A landscape with many peaks, sampled at points; each row gives a point and its height.
A climber steps from a point to whichever of its 6 nearest points has the largest rise for the distance, and stops where none of them is higher. Distance is the straight distance between rows; heights are no part of it.
j_201: [ 12   2  13 -34   2  32  64   3]  height 323
j_666: [ 32  13 -14  16 -21  10  61  48]  height 59
j_56: [  3 -10 -11 -17 -12  25  45  34]  height 258
j_64: [-21  25  33 -30 -26  12 -24 -53]  height 352
j_902: [ 12 -26 -33   7   8   8  14  50]  height 384
j_580: [-29  15  34 -16 -33  -1 -30 -41]  height 332
j_730: [-16 -12   9  68  -1 -46 -45 -15]  height 308
j_227: [  1  19  27 -45  19   3 -34 -43]  height 398
j_466: [-29 -28  22  41 -12 -22 -47 -24]  height 315
j_669: [ 26   3  20 -37  21  35  64  -3]  height 411
j_768: [  7  26   5 -29  17  -2 -27 -25]  height 463
j_853: [ -6  38  -9 -14  -6 -10 -24 -24]  height 436
j_800: [-38 -21  33  13 -36  -3 -39 -34]  height 225
j_710: [-39 -29  33  39   7  -2 -46 -49]  height 259
j_87: [ 52   3  21 -13  26  12  62  18]  height 519
j_570: [ 67 -22  31 -18  31   3  52  24]  height 586
j_59: [  9   8 -10 -25  26  -2 -28  -7]  height 635
j_783: [  5 -26  -6 -34  27  13 -26   5]  height 272
j_283: [  2   6  10 -38  23   7 -33 -20]  height 457
j_952: [  0  40 -39   9 -14 -28 -12   4]  height 454
j_289: [ -1  39  -4 -17   2  -5 -21 -24]  height 429
j_450: [-40   3  22  63  27 -20 -32 -52]  height 198
j_975: [ 10  20  -3 -29  20  -9 -28 -21]  height 495
j_890: [-44 -13  46  -4 -38   8 -32 -48]  height 284
j_98: [-29  12   8   0 -42 -21 -27 -21]  height 370
j_955: [ 20   5  18 -45  27  37  67  -8]  height 404
j_950: [ 28  11 -13  11 -15  17  63  44]  height 83
j_794: [ -1  -2   7 -48   3  35  54   1]  height 335
j_234: [-14 -26  -7 -43  -2  27  13  21]  height 157
j_654: [ 11  31 -24 -12  18 -14 -22  -8]  height 488
j_135: [ 12  30 -36   2  16 -16 -16   3]  height 472
j_914: [ -9 -32 -17 -34  11  21   2  27]  height 525
j_635: [ 16 -11 -47  22  25  -4  -7  46]  height 405
j_558: [48 22  7  8  4 11 64 37]  height 293
j_936: [ 10 -24 -36  18   2  12  17  58]  height 383
j_284: [ 14  22 -45  20  24 -17  -9  23]  height 441
j_940: [  3 -23 -26 -17  26   7 -16  26]  height 382
j_325: [ 32  12   8 -15  15  29  60  15]  height 393
j_6: [-43 -39  40  23  -6   5 -46 -50]  height 124
j_225: [-31   0  14   0 -40 -13 -28 -27]  height 326
j_676: [ 52 -23  37 -38  43  25  55   1]  height 558
j_583: [-17  31   2 -15 -21 -11 -23 -29]  height 394
j_480: [  7  -7  18 -47  28  10 -41 -21]  height 391
j_943: [ 55  25 -13  27 -10  -5  69  59]  height 42
j_758: [-28 -27  24  46   5 -16 -43 -39]  height 623
j_585: [-42  22  11  74  21 -34 -20 -53]  height 165
j_600: [-53 -34  51  -1 -29  23 -38 -60]  height 232
j_765: [ -6   4  11 -60   7  39  53  -6]  height 363
j_21: [-32 -14  19  56  11 -17 -44 -35]  height 372
j_144: [-26 -28  31  42   3  -9 -45 -42]  height 410
j_865: [ 25  -4 -18  22 -28   8  55  63]  height 15
j_403: [ 15   0 -39   5  32  -9 -18  22]  height 443
j_366: [ 41   3  24 -26  29  23  61   6]  height 469
j_120: [-25  17  17  -9 -37  -5 -23 -33]  height 356
j_519: [ -9 -27  -2 -50  21  20 -12   5]  height 122
j_787: [ -7  32  25 -33  -7   5 -31 -46]  height 371
j_96: [-20 -15 -11  37 -34 -43 -39   6]  height 414
j_619: [-28 -13   7  31 -39 -29 -36 -14]  height 376
j_408: [-15  16 -20  15 -43 -30 -22  -1]  height 434
j_309: [-32 -23  18  25 -31 -22 -42 -20]  height 295
j_608: [-23  -8  11  67  14 -36 -39 -37]  height 266
j_677: [ 13   6 -36  -2  27  -5 -16  10]  height 455
j_630: [  5 -21 -28   2  -7  18  32  48]  height 500
j_829: [ -3  44 -27  -1 -12 -19 -16  -8]  height 453
j_44: [62 20  9  7 12  3 64 42]  height 289
j_684: [-16  25  -2  -4 -36 -19 -21 -16]  height 403
j_46: [  7  -2  -4 -20 -11  24  59  26]  height 148
j_109: [ 66 -28  39 -26  28  13  55  15]  height 619
j_97: [ -3  42 -35   3 -10 -26 -14   1]  height 459
j_961: [ -7 -30 -16 -25   1  23  15  33]  height 223
j_584: [18  8 -6 -8 -9 26 61 27]  height 224
j_107: [ 15  18 -48  15  28  -6 -14  28]  height 447
j_632: [ 15  34 -42  14  20 -15 -14  12]  height 461
j_104: [ -5 -18  -7 -26  -9  28  40  28]  height 141
j_622: [ -1 -28 -23 -18   4  19   9  36]  height 292
j_960: [-32 -13  23  12 -38 -12 -41 -26]  height 264
j_464: [-22 -24  10  45 -15 -34 -43 -13]  height 357
j_72: [ 10  -8 -27 -11  31   1 -19  15]  height 456
j_935: [-47  29   3  80  10 -29  -9 -45]  height 140
j_651: [ 17   4  -9  -4 -19  23  62  41]  height 139
j_949: [-20  12 -22  24 -40 -41 -27  12]  height 425
j_674: [  5 -28 -27 -10  14  21   5  40]  height 337
j_102: [  7 -28 -32  10 -10  14  23  54]  height 413
j_116: [58 12 21 -8 18  8 66 25]  height 473
j_292: [-24 -11   2  36 -35 -34 -36  -1]  height 407

Call two points neighbours if one is among the 6 nearest of the other. Go from one point of each pair to the other, from neighbour to neighbour, staying as high as possible. Name the lowest point that can't be avoided.
j_630 / j_758: j_464
j_109 / j_914: j_584
j_630 / j_914: j_940
j_59 / j_630: j_902

For each start below, name the point where the climber stops.
j_98: j_59
j_765: j_109
j_943: j_109
j_949: j_59
j_325: j_109
j_666: j_109
j_632: j_59
